A landscape with many valleys, sampled at points; each row gives a point and its height.
From any point a ball rolls to the lowest of the 2 points nearest to it. It stops when none of these is lower. Distance is the straight distance between rows; heights are no part of it.
mar height 531: [-18   3  -2  11  28  15  -7  -6  -3  19  15 -13  -3 -39  19 -10 -27 -15
 -15  16  34]
vela height 410: [-14  19 -11   4  12  -3   6 -26 -13   3  -1   7   9  11   9  14  22   5
  -1  -5 -11]
zev height 345: [ 25 -15   0   1 -27  -1 -13  26  13 -36  -2  -5   6  11   3  18  -5  21
  10  -4 -26]
sike height 611: [ 15  -8  10   3  -6  -4 -10  17  14  21 -15   1  11   8  18 -19   4   1
  22 -10 -18]
dopit height 457: [-37  -9   2   0  16 -14 -11 -22  -2   6  -9 -22 -21  -8 -27  -6  33  -9
  -1  20  18]
gam height 304: [-14  13 -13 -14  12   0  -6  -6 -16   7  12  -5  -4   7 -29  -1  -3  12
 -13 -24   3]
fepu height 785: [ -8  -8  10   3 -15   6   2 -15 -13  -6   2   6  -9  17  -4  -2  19 -23
   0  12   2]
nopi height 662: [ 12 -19   3 -20 -23   8  10   5  12  -9  11   2 -17  17  -2 -13 -29   0
  -8  -1   1]
tunup height 540: [ 18   5  -7  -6 -12   4  -9  13 -20   1  10  26 -21  -8  30  -9 -13 -16
   7  -2  -3]
Zopo height 393: [ 14   7   6  26  11  12  -3   8  -2 -11   5  13  12 -40   2  -1 -12  -1
  13  10   2]
Derim height 553: [-16  -7  -3  14  20 -11   7 -27   5   5   0   6  10  -9   2 -16  26 -18
   4  13   7]
fis height 214: [-31  10  -4  14  25   4 -12 -21 -28   0   7 -33  -6  -3  -1  -6  18   2
 -13  20  23]
rukem height 634: [ -8   5   1   8  17 -13  14 -16   3  20  -1   6  -4  -4 -20  -7  12 -14
  -6   9  17]
Fur height 529: [-36 -12   6 -11   2   0   6  -5  -2 -12 -18 -16   2 -15  -1  22  -6 -14
  10  -2   2]
zira height 394: [ -4  16   3   0   6  24  13  -3  -3 -11   5   2   3 -19  16  14 -32   1
  -3  -3  -3]
Bavuz height 462: [-41  -5   0 -16  10   1  -2 -14  -8   2 -17 -16   6   6   0   7  13  -6
  12 -17  11]
toda height 263: [ 40 -12 -10  -6 -22 -18   3  35  23 -24  13 -11   8   7  21  11 -12  13
  17  -1  -7]
ninab height 392: [-46   1 -12  -6   7   1 -28 -12 -28  -2  -9 -27   0   4  -2   3  24   1
   0 -13   5]
Fila height 325: [-14  -1  -8 -19  -2  14   6  -3   0   1  -9  -4   2  -9  30   6 -28  13
  -6  -9 -12]
sidep height 480: [  8  25   8  13  13  14  31  -2   9 -12  -1   8  12 -21 -14  16 -28 -10
 -12   1   2]
vufed height 348: [-19  18  16  -8 -10  -3  -3 -14   8  -5 -14   5  -9  33 -26  18  15  29
 -14  15 -10]
befup height 633: [  6  10  13  13  12 -11   9 -20  17 -14   2   4  10  21 -47  -5  27   3
  -3   7   0]
muged height 323: [ 27   1   8  -6 -28 -25  -8  51  14   7 -12   2  -5  32  13  -2  -5   1
  15  -3 -18]
taru height 373: [ 13  -6  -6   3  13  -6  22  -7   5   5   9  26   8 -11  11 -10  -6 -28
   1   0  12]
puvon height 121: [-23   1 -14   7  27   6 -14 -17  -5  -5  14 -18 -10 -10  -9 -12  12  -6
 -13  -1  16]
petam height 669: [ 18  -9  20  14  -1   2   7   5  16  13  -3   6  25  -2   7 -24  -2  -2
  16   1   4]
Luf height 741: [  5   4   2  18  -2   3   6 -13  -7  24   9  14 -17 -16 -18 -14   6 -18
 -18  31  17]
namik height 487: [ 21   4  -9   2  -2 -20  10  -2   3   5  -4  12  20  14   2   9  15   8
   0 -11 -15]
relok height 209: [-12 -19   2 -25 -10  18 -17  16   9 -10  -2 -16  -9  -8  -3 -11 -28   0
  10 -17   4]
ganug height 798: [  9 -11  -2   3 -16  -7  -1   4 -10  12   3  20 -29 -18  -3   2   2 -18
  -5  21   3]
difir height 218: [ 11  -7  13 -13 -32 -10 -17  42   7   2 -28  -9  -5  19  -4  -1   0  18
  13 -10 -22]
biso height 226: [-14  -1  -8 -30   0 -13  10  -4   8   9  -8  -2   7  13  13  14  -6  16
 -10 -18 -11]
zit height 227: [  0   5   3 -11  -9  -3   8 -13  19 -24 -10   1   2  30  -8  16  12  34
  -5   1 -17]
gamik height 395: [-27   5  -4  -7  -5  24 -15  -2 -25   0  -4 -16  -2  -9  23   3 -15   3
   3  -5  -2]
nadu height 822: [ -1  -2  16  17 -12  18 -19  13 -15   3  -9   2  -1 -21 -10   9   1  -1
   6  16 -11]
Veku height 270: [ 22   6  -7  -3  -2   2  -8  18 -14   6   9   8  10   5   9  -8  -9   7
   5 -29 -11]
Seli height 105: [-10   3 -11 -19  -2 -15  28 -10  28  -9  -4 -10   5  22  -2  18  -5  22
 -12  -6  -6]
Sulaf height 430: [ 29 -13   7  -7 -27 -18   7  28   6  10  -3   2   8  24  10  14  -1   9
   3   3  -8]
ker height 157: [ 39   2 -14  -6 -13 -15  -4  29   3  -7   7  10   4  12  25  -7 -14   1
  10 -18 -14]
kun height 473: [-11   3   6 -15 -16   5  -7  -3   1  13 -14  -1 -10  28 -10  -2  11  20
  -6  -1  -5]
dasa height 298: [ 21  -2  28  18  -4  16  10   6   4 -13   3  16  14 -18  -6  10 -24 -12
  11  20   7]
bapon height 91: [ -9  -4  13 -20 -27  14 -17  25  -3   2 -20 -16  -7  14  -2  -5 -20  19
   3 -14  -7]
debe height 592: [-25   1  -4 -19  19   7  18  -5   5   5  -7  -7   4 -17   4  12 -13 -17
  -5  -1  12]
sur height 574: [-13  34  18   3  31 -11   6 -22  29 -13  -7  -6  -6  15 -50   3  20   7
  -1  10  13]
posed height 458: [-24   5   1  10  16  18 -10  -4 -22  12   1 -23   9 -26  13   2 -11  -4
   0   3  16]
tibip height 314: [-26  15 -24   2  12  -1 -20 -19 -36   4   5  -9   0  10  14   5  30  -1
   2 -13   0]
kapap height 118: [  2  -8 -11  -5  11   6 -36  12  -4  27   7 -15 -22 -16  33 -29  -2  -9
   2   2  12]
gabil height 578: [  9 -12  -5 -15 -14  -4   0   2  15  -3   6   2 -13  23  -6 -17   2  13
 -11  -6  -9]
maka height 220: [ -2   6 -15  -5   6  19 -23   6 -21  21  13  -5 -19  -2  24 -23 -14   6
  -9 -10   5]
ketiz height 254: [-28  31  -7  -5  32   3  -2 -15  -3  10   2 -19  -4   0 -32   4   5  12
 -15 -17  13]
fik height 892: [-17   2  -3   9  -5  -1  -8  -8 -30  13   0   0 -19 -27  -1  15  13 -18
  -6  22   0]
zago height 415: [ 12 -15  -1   8  -7  -3   2   2  20 -31  -7  -2   9  -6   1   7   5  12
   6   8 -24]
tivef height 182: [ 31  -8  14   9  -9  -6  20  13  27 -23   9   5  10 -26  -6   8 -32   1
  13  18  10]
demun height 506: [ -6   7  -8  11   6   3  14 -14 -13 -22  -4  10   6 -13   2  24  12 -11
  -3   0 -19]
nofiz height 607: [ 31   4  -4  10  -2 -25  33  -2  17   8  12  23  20  14  -7   3   5   5
 -19   0   3]
Lani height 558: [ 16 -10  13  -3 -27 -20  16   8   8   0  -4  15   5  35 -10  21  18  -3
  -4   5  -2]
nop height 764: [ -5  -3  14   4 -13  18 -17  24 -26 -15   1  -4  -4 -20  -8  21 -16  -8
  17  -2   0]
nug height 658: [-16   8   9  -8  25  -7  23 -15  19  27  -8  -5   9 -13 -13   1  -8 -13
  -9   2  17]
bup height 720: [ 13   3  -1   3  10 -19  26 -14  21   9  14  10   7  25 -37 -11   8   4
 -16  -2   8]
Mutiv height 619: [ 14 -14   8  -9 -13  -6   0  17   1  -5   2   9   1  -9  10   4 -22 -15
  23  -7   5]
maza height 692: [ -3  -8   7  -6  -3   9  -4  14 -18  14   1   3  -4 -15   3   8 -15 -26
  14  -5  12]
nif height 549: [ 32  -4  16  16 -15   7 -17  22   3  -2 -11  12   9   2   9  -5   4   3
  13   5 -20]
buzo height 313: [-11   9 -16  -9   8  11 -13 -15 -24  19  20  -2 -27  15   6 -16   0   2
 -27  -7  18]
Pov height 223: [  0 -14  -4   2  14   5  -5  -3   5  22   3   2  -5 -21  23 -20  -9  -4
   2  12   7]
Tik height 416: [ 42   9 -10  16  -2 -10  13  12   4 -11  14  23  10 -15   2   8 -12  15
  -1  -5 -14]
Fumo height 470: [  7  10   1  23  24   8  17   1  11   3   7  -1  11 -40 -14  -5 -15 -10
  -8  -2   3]
pitu height 315: [ -5   9   1  -2  11   6  -2 -22   9 -16 -11  -7  18  25 -10  -6  19  26
   4 -15 -10]
nad height 486: [  2  -9  -5  15  12  -5  12 -19  20 -16  -2   5   7  -4  -3 -10  24   1
   6   7  -6]
Vinu height 499: [ 12 -11   2  -6  -6   5  12  -1  -5   0  18  28 -16   0  17 -14 -17 -28
   1   0  20]
Fud height 851: [ -4 -17   3   2 -12  10  -5  -6 -14 -24   3  -5   5  22  -1 -12  16 -19
  15 -11   0]
poz height 465: [ 28   5 -22  -4   5  -1 -16   8  -7   2  14  24 -11  -7  41 -31 -16  -3
   9 -12   0]
pitun height 379: [ 18   4 -14  -5   5   5   2  -2   3  20   9  14   8   5  30 -23 -15  10
  -8 -21  -3]
Mede height 390: [  5   0   3   9  -4   0 -11  -3  -2  -7 -11   1  19  29   0   0  30  12
  13 -13 -23]
Pevo height 132: [-12  15 -13  -1   2  14 -11 -10 -38  11  17   0 -11  25 -10  -1   6   6
 -14 -25   4]
baza height 309: [ 39  -2   5  19  -8 -16  17  22  21 -14  17   8  22  -7 -12  19 -13   9
  -7   8   2]
pason height 684: [  5  -7   2  -7 -24  -9  10  -1  -7  11  -6  17  -6  10  -6  15   7 -15
   2   9  -2]
satu height 306: [-35  -5 -10   3   1   5 -21 -12 -22  -1  -4 -30 -17 -12  22   2  19   3
 -11  29   9]
Razar height 697: [ 14 -20  -4 -16 -12  -8  18   9  19 -23  11   1   6   6   0  -4 -17 -12
   3  -6   8]
Mog height 482: [ 21  -3  12  19 -14   1  -6  15  11  -6 -14   9  12  -6  -3  16  12  25
   1   5 -31]
bor height 384: [-32 -15  -8  -1   8  -9 -18 -13   0   9 -14 -20 -12 -15   5  -8  25   0
   4  20   2]
dev height 521: [-28  14   6   8  28  -2   1 -21  18  -3 -20 -22 -15 -11 -44   2  23  -1
  -1  20  13]

Call two points neighbours if one is among the 2 nearest of the other. Go from one point of each pair to the other, from neighbour to neighbour, staying as low as possible. Name the highest point that can't be avoided.
Seli and puvon | mar
Seli and tivef | sidep
kapap and puvon | buzo
tibip and ker | demun
Pevo and puvon | gam

For each start below, name the point where the ball stops.
petam | ker
Luf | ker
sike | ker
nug | tibip
sur | puvon
ganug | bapon
fepu | bapon
